Each row is a point on a landscape with many valleys, with its height.
From any point a ball takes the steepest step (drop divided by distance) to one of its 2 nearest points. It stops when none of these is lower. Distance is the straight distance between rows; heights are no part of it.
k502 (h 72.1): [ -9   9 -26  -3 -10 -30 -29  24 -19 -24  20   1  31   9  19   2 -31  -6
 -10   3   6 -33]
k981 (h 8.8): [ 16  24  -2  -8 -32 -16  -8  13  -3  24  21  -5 -38  55  -6 -32   8 -11
  27  23  34  -2]
k809 (h 47.6): [ 19 -47   7  13  13   9  36 -13 -12  16 -11  13  37 -32  -8  27   6  25
  16 -29  11  -4]
k365 (h 71.2): [ 12 -30  23  -9   6 -19  20 -17   9  20 -37  -8   0   1 -29   2   8  -6
 -26   4 -21 -13]
k739 (h 52.9): [-19   2  22  26 -24 -30 -10  -6  26   9  51  -3   9  20   6 -20 -19 -25
   5  42 -11 -25]
k103 (h 35.1): [-14  23  16 -11 -19 -20   8  -2  30  -4  -1 -10 -44   2 -23 -17   7  -4
   3  -9  11  21]
k592 (h 55.4): [  5  -7   7  -8 -43 -31 -39  24 -10 -13   1   8 -15 -20  21  16 -24  19
 -57 -10 -31  -2]
k889 (h 68.4): [ 30 -21   0  -4  12  23 -20  -1 -23 -14  18 -35 -15 -31   2  37 -64 -14
  -5   2 -13  17]
k746 (h 60.9): [-10  17   8   2 -42  20  -1  16   0  16 -63  28  21  -2   8 -61  21  32
 -24 -12  -8  36]
k417 (h 44.1): [-17  -4  27  17  36  38  23   1   4  14 -39 -16  65 -43   1 -10  -9  20
  12 -18 -16  -8]
k978 (h 65.9): [-22  -7  34   1  13 -24  23 -31  21   8  -2 -10 -28 -15 -12  10  30  26
 -33 -22 -24  -7]
k661 (h 81.8): [-35   6  17   2 -22  -8   8  25  59  34  -1  -5   6  17 -16 -25  27 -22
  12  46  12 -31]
k462 (h 62.3): [ -3   5  -1  -8 -38  27 -30  18   1  -7  -1  16 -35  -9  -9 -22 -42 -12
   7  -8 -10  27]
k907 (h 22.9): [-13  -5   2 -20 -11  24 -12  21   7   5 -10  22 -23  13 -10 -13  35 -46
  20  28   8  16]
k984 (h 75.5): [  4 -18  28  -6   5 -38  25  21  36  18 -40   2   9 -10 -21  -7  21  -4
   2  20  14  -8]
k175 (h 22.8): [-25  15  -7  16  44  31   2 -22  -7 -13  10   7  19  22   3 -14  21 -32
  22  20  -4  -7]
k797 (h 24.8): [-10  10  22  -2  -5  -2  29 -13  10   3 -18  22 -13 -15  -6 -36  17   0
 -10   4  10   7]
k124 (h 75.2): [  5   5 -20  -1  47   6 -11 -19   8  -9  18 -43   4  15  -8  29 -12 -21
   4  13  11  29]
k328 (h 43.6): [ -8  11  -3  -1  -4  12 -46  -8  10 -20  43 -26  -8  -5  26  26 -36 -26
   0  14 -11  15]
k654 (h 74.0): [ 10  10 -19   0 -33 -16 -48  32 -24 -16  37 -11   3  10  15  17 -65  -9
  12  -3  -8 -17]
k585 (h 32.2): [-20   0  -1  -6  54  -1  20 -26   3 -15  -8  -4  31 -12  -4   6  24 -20
   6   4  12  -9]
k107 (h 60.7): [ 17 -31  27  -6  -7 -14   4 -10  12   3   4   6 -26 -32  -1  30  24  22
 -23 -15 -10   6]
k62 (h 25.1): [  3  55 -35 -10  10  -1 -12   2 -27 -26  24 -34 -16   7  10  -6 -44  25
 -10 -14   4   1]
k163 (h 72.5): [  3 -32   8  21 -45 -15  -3  27  21  23 -45  39  25  -6  -6 -10 -23  10
 -29   1 -28  -4]
k424 (h 55.6): [ -1 -12  -1   9 -58  17 -19  18 -12  14 -36  55 -10  -5   0 -49  13   4
 -20  10   3  24]
k40 (h 36.5): [  5 -12 -18 -15  25  29   5  -5 -16  11 -19   4  -2  19  -6  19  29   0
  24 -16  -5   3]
k553 (h 50.1): [  0  10 -14 -10 -37 -12 -27  15 -22  -4 -18  17 -11  -3  14 -17  -5  18
 -26 -11  -1   0]
k340 (h 38.4): [ 18  -2  -7  10  33  35  -1 -24 -37   0  31 -14 -14  22  -7  18 -33 -38
  12   0 -16  13]
k437 (h 65.3): [  0   0   3 -15 -11   2 -21  11  -5 -19  15 -31 -26 -40  18  25 -64  11
 -24 -11 -21  33]
k715 (h 48.0): [ -7  -1  15  34 -14 -26 -29   0   7 -14  33  11  26   4  -2 -20 -49 -49
   9  30   4  -1]
k761 (h 39.6): [ 47  10   6 -16 -26 -12  13   9 -28   3 -34  -4 -34   8  -9  -4 -19  32
 -20 -23   4  25]
k488 (h 49.3): [ 52  -3  -8  10  27  -8   9 -31 -27   1  37 -23 -12  29  -7  37   1  -3
  30 -19  19   5]
k858 (h 69.2): [ -8   3   7   0  11 -21  15  -4  28  11   6 -10 -13  28  -9  -6  65   1
   5  16   4 -41]
k33 (h 69.4): [-12  35 -27  -6 -13 -41  -7  14 -34 -35   8  -5  21  -8  20 -21 -34  20
 -52   6   5  -6]
k55 (h 72.7): [-26  -7  21   9  20  20  10  -3  41  14   6 -10 -18   8   1   2  69 -20
  33  28   6 -14]
k674 (h 61.1): [ -5  19 -10 -10   4  -6  19 -18 -20 -20   5  19  -5 -15  29  -4  22  31
 -30 -11   7  -3]
k385 (h 39.2): [-10  24  -6  31 -22 -16  -1  13  31  21  18  11  26  28  -8 -15 -27  -6
  52  13  25  -2]
k221 (h 40.7): [ 28 -16   1  -5  -3   0  18   2   1  -1 -11   0   5 -24  -4  26 -30  17
  14 -13  10  12]
k591 (h 33.5): [ 15  -2   1  18 -11  -2  12   1  19  13  17  -3   9  13 -16  13 -44  -2
  46  -8  21  13]
k305 (h 36.4): [-15  14 -10  23   4 -19 -23   4  26 -17  45 -32  19 -10   5  32 -38   3
  14  -4  -1  23]
k758 (h 17.9): [ 15  26 -11 -10 -25  -2 -26  14  -8   3  32  -8 -32  47  -2  10  -9  -6
  32   2   6   9]
k390 (h 69.5): [-37  32 -10   2  17  -3  19   3   7 -22 -13 -16   5 -39   9 -15 -10  43
 -23 -19 -10  21]
k673 (h 59.2): [  0 -21  27  13 -62  15 -16  19  -7  15  -2  48 -33  -4  -9 -40 -19 -11
   3  12   0   8]
k807 (h 54.5): [ 35 -10  14  -3   8 -24   8 -16  -1   1  25 -26 -20   1 -11  41  14   6
  -3 -14  19   1]
k429 (h 61.2): [-14 -31   8  11  20  16  13 -31 -15 -20  15  29  14 -40  20  10   4  -3
 -20   8  -9 -10]
k259 (h 11.2): [ 13   2   4 -13 -19   9 -21  38  15  17  24   6 -42  50 -14 -17  30 -50
  19  48  19   5]
k764 (h 56.4): [  4  11  21   9 -27  24  24   2  13  25 -55  17  24  -3   5 -35  30  48
   2 -36 -40   7]
k358 (h 36.2): [-18   0  13   8  35  59  32 -15  -6   1 -11  -9  28 -30   5  -8  -2   9
  41 -19  -2  16]
k718 (h 26.1): [ 29  -2  -3  -3 -23 -21  -5   8 -25  -1  11  17   2  27   1  15 -30 -13
  22  -4  18 -11]
k589 (h 57.3): [-34  23  -2  19 -25 -28 -36  18  22  11  39 -16  -3  38 -14 -32   6 -24
  -7  33  -9 -36]
k933 (h 26.5): [-23  39 -21   5   3 -50  -5  19  13 -17  24 -22  12 -13   4   9 -31  26
  -7 -11  22   8]
k727 (h 79.0): [-20  -3  23  -1 -13  -6   7  27  37  27 -35   6  18  -5 -30 -43  12 -27
  12  31  27   0]
k393 (h 55.5): [ 13   8  -3 -18 -28  -1   0   3  -2  -9 -18  27 -27   9   8  -3  38  23
 -35  -6 -21   5]
k629 (h 27.5): [  0 -21   8  -7  29  64   9 -15  -1  19 -29  -9  26 -13   2   6  42  10
  46 -26 -12  -3]
k681 (h 60.2): [  5 -29  21  -3   2 -16   2   6   6   7 -53  31  48 -21  26  -4  46   2
 -17  14   2 -11]
k475 (h 65.0): [-17  26  -3 -22   5 -27  10  -4  -5  -1 -15  15 -28  31  -7 -35  44  12
 -20   5   8 -30]
k588 (h 78.1): [ 13  -3 -22  28  75   6  10 -40 -10   7  50 -26  18  -1  -4  28   8 -15
   4   8  20  18]
k43 (h 53.7): [ 24 -28   7  -2  19  -6  45 -14  22  21 -19  -9   5 -12 -11  23  46  17
  13 -26  18 -11]
k968 (h 65.7): [-26  29 -22   1   5  -8  10  10 -15 -41   2   7  25 -38  42  -8 -15  46
 -47  -3   8  10]
k623 (h 52.4): [  9  13 -16 -24   4   5 -31   3 -12 -26  13  -1 -22   7  20  11  18 -39
  -2  11  12  20]
k56 (h 33.0): [ 40  19  -9 -21   2  -4   3   0 -40  -6   3 -33 -16  11  -3  11 -36   9
 -18 -12  15  11]
k821 (h 43.8): [-12  16   5  26 -27  -7 -24   8  17  12  35  10  10  26 -13 -32 -39 -44
  36  44  31  14]
k896 (h 43.9): [ 21 -11   2   9  18  34   9 -25 -49  -3   3   3 -30  14 -18   6 -33   1
  -6 -20 -42 -17]
k269 (h 45.4): [ 37  27   4 -10 -46 -41 -19  26 -36 -10  -9   8 -22   9  21 -12   1  29
 -29 -15  24  13]
k65 (h 65.5): [ 11 -52   8 -10 -18  17  -5   3   0   4 -41  44  22 -21  26  10  41 -22
 -10  26 -21  -8]
k576 (h 32.3): [  2  22 -31   6  33  31   7 -18 -27 -17  14 -29 -15   3   2   0 -47  12
  19   5  -4  16]
k78 (h 60.8): [-12 -13   3 -14  -8 -22 -10  11   4 -12 -13  -6   2 -43  11  19 -26   4
 -46   4 -15  17]
k89 (h 56.9): [ 14 -19  12  -7   0  18  -8 -25 -15 -17  19  26 -23 -11  18  11   7 -39
   0  12  -8   0]
k308 (h 44.2): [ 35 -36 -17  18  37  30   8 -25 -20  15  40   0  -7  25 -26  31  13 -18
  29 -10  -2   7]
k769 (h 71.8): [  7 -37 -17   3  48  24   9 -14 -12  -5  21 -38   4 -27 -14  28 -28  -5
 -11   0   6  24]
k541 (h 42.1): [-21  16  -7 -18   4  17   3  -3  33   2 -18 -15 -21 -14 -18   8   0   7
  19 -20   1  31]
k965 (h 9.5): [-38  24  16  10  18  -1   4 -11  19 -12   1   5  14  -2   1 -44  16 -31
   1  30  10   1]
k349 (h 74.5): [ -8  -7 -20  13  29  11   7 -25 -13   4  24 -23   2  -1  -9  22   4  39
  -3 -34 -24 -20]
k930 (h 61.3): [-24  18  -5  -2 -31 -23  -8  -4   0  -2  15  16 -22  34 -13 -33   9   3
  -7  13 -10 -44]
k813 (h 41.0): [-10   1 -12   0  39  15  10   8   7 -11 -28 -27  41 -44   0  14  10   9
   5 -11  13   0]
k942 (h 75.6): [-21 -28  13  -8  20  19 -10  -5  23  22  -9   1  10   6  -6   4  44 -31
  21   8 -25 -32]
k801 (h 53.5): [  6 -45  28  12  17   1  32 -15  -1  18 -25  36  48 -19  10  14  38  26
  -8 -11  -9 -29]
k466 (h 69.3): [  2 -45  16  10 -25  20   2   3  13  13 -27  44   8 -14   3   8 -12 -11
   6   1 -21   0]
k115 (h 71.6): [ 18  -5  -3  -3  23  -8  28 -29 -24   3   5  -1 -28  27 -12  15  30  25
 -17 -33 -13 -31]
k186 (h 47.5): [  1  17 -52 -23   9   1 -34  22   2 -24   5 -16  11  16  14  41   3 -16
  16   3  17   0]
k257 (h 16.1): [-21  53 -40  -7  25  -3   1  17  -1 -37  20 -24  16  -5  24   1 -28  12
   4   0  29   7]
k453 (h 75.0): [  2 -32  11 -11   5   6  15  -2   8  21 -33   7  -6  15  -4   4  53  12
 -14  -6 -34 -37]
k895 (h 42.8): [ 11 -12 -34 -22   5  20  -9  13 -20 -12  -7  17  27  10  24  31  -1  -4
  12 -11   9 -11]
k954 (h 48.9): [-27   6  23  -5 -19  15  10   3  39  21 -44  -6  -4  -9 -10 -20  13  25
  20 -30 -13  15]
k451 (h 68.6): [ 14  14  -9  -2   9 -42  30  -9 -17   5 -12  -2  -4  30 -15 -13  10  17
 -21 -11   4 -34]

Where does a ball stop that starts at each point below?
k390 -> k257
k769 -> k257
k55 -> k591
k115 -> k591
k462 -> k257

Call two points neighbours if one is among the 2 nearest of the other. Go from one point of each pair to the other, from neighbour to neighbour, staying as low as possible. Name the highest point that can't be avoided.
k629 / k981 -> k623
k629 / k424 -> k746
k629 / k965 -> k417
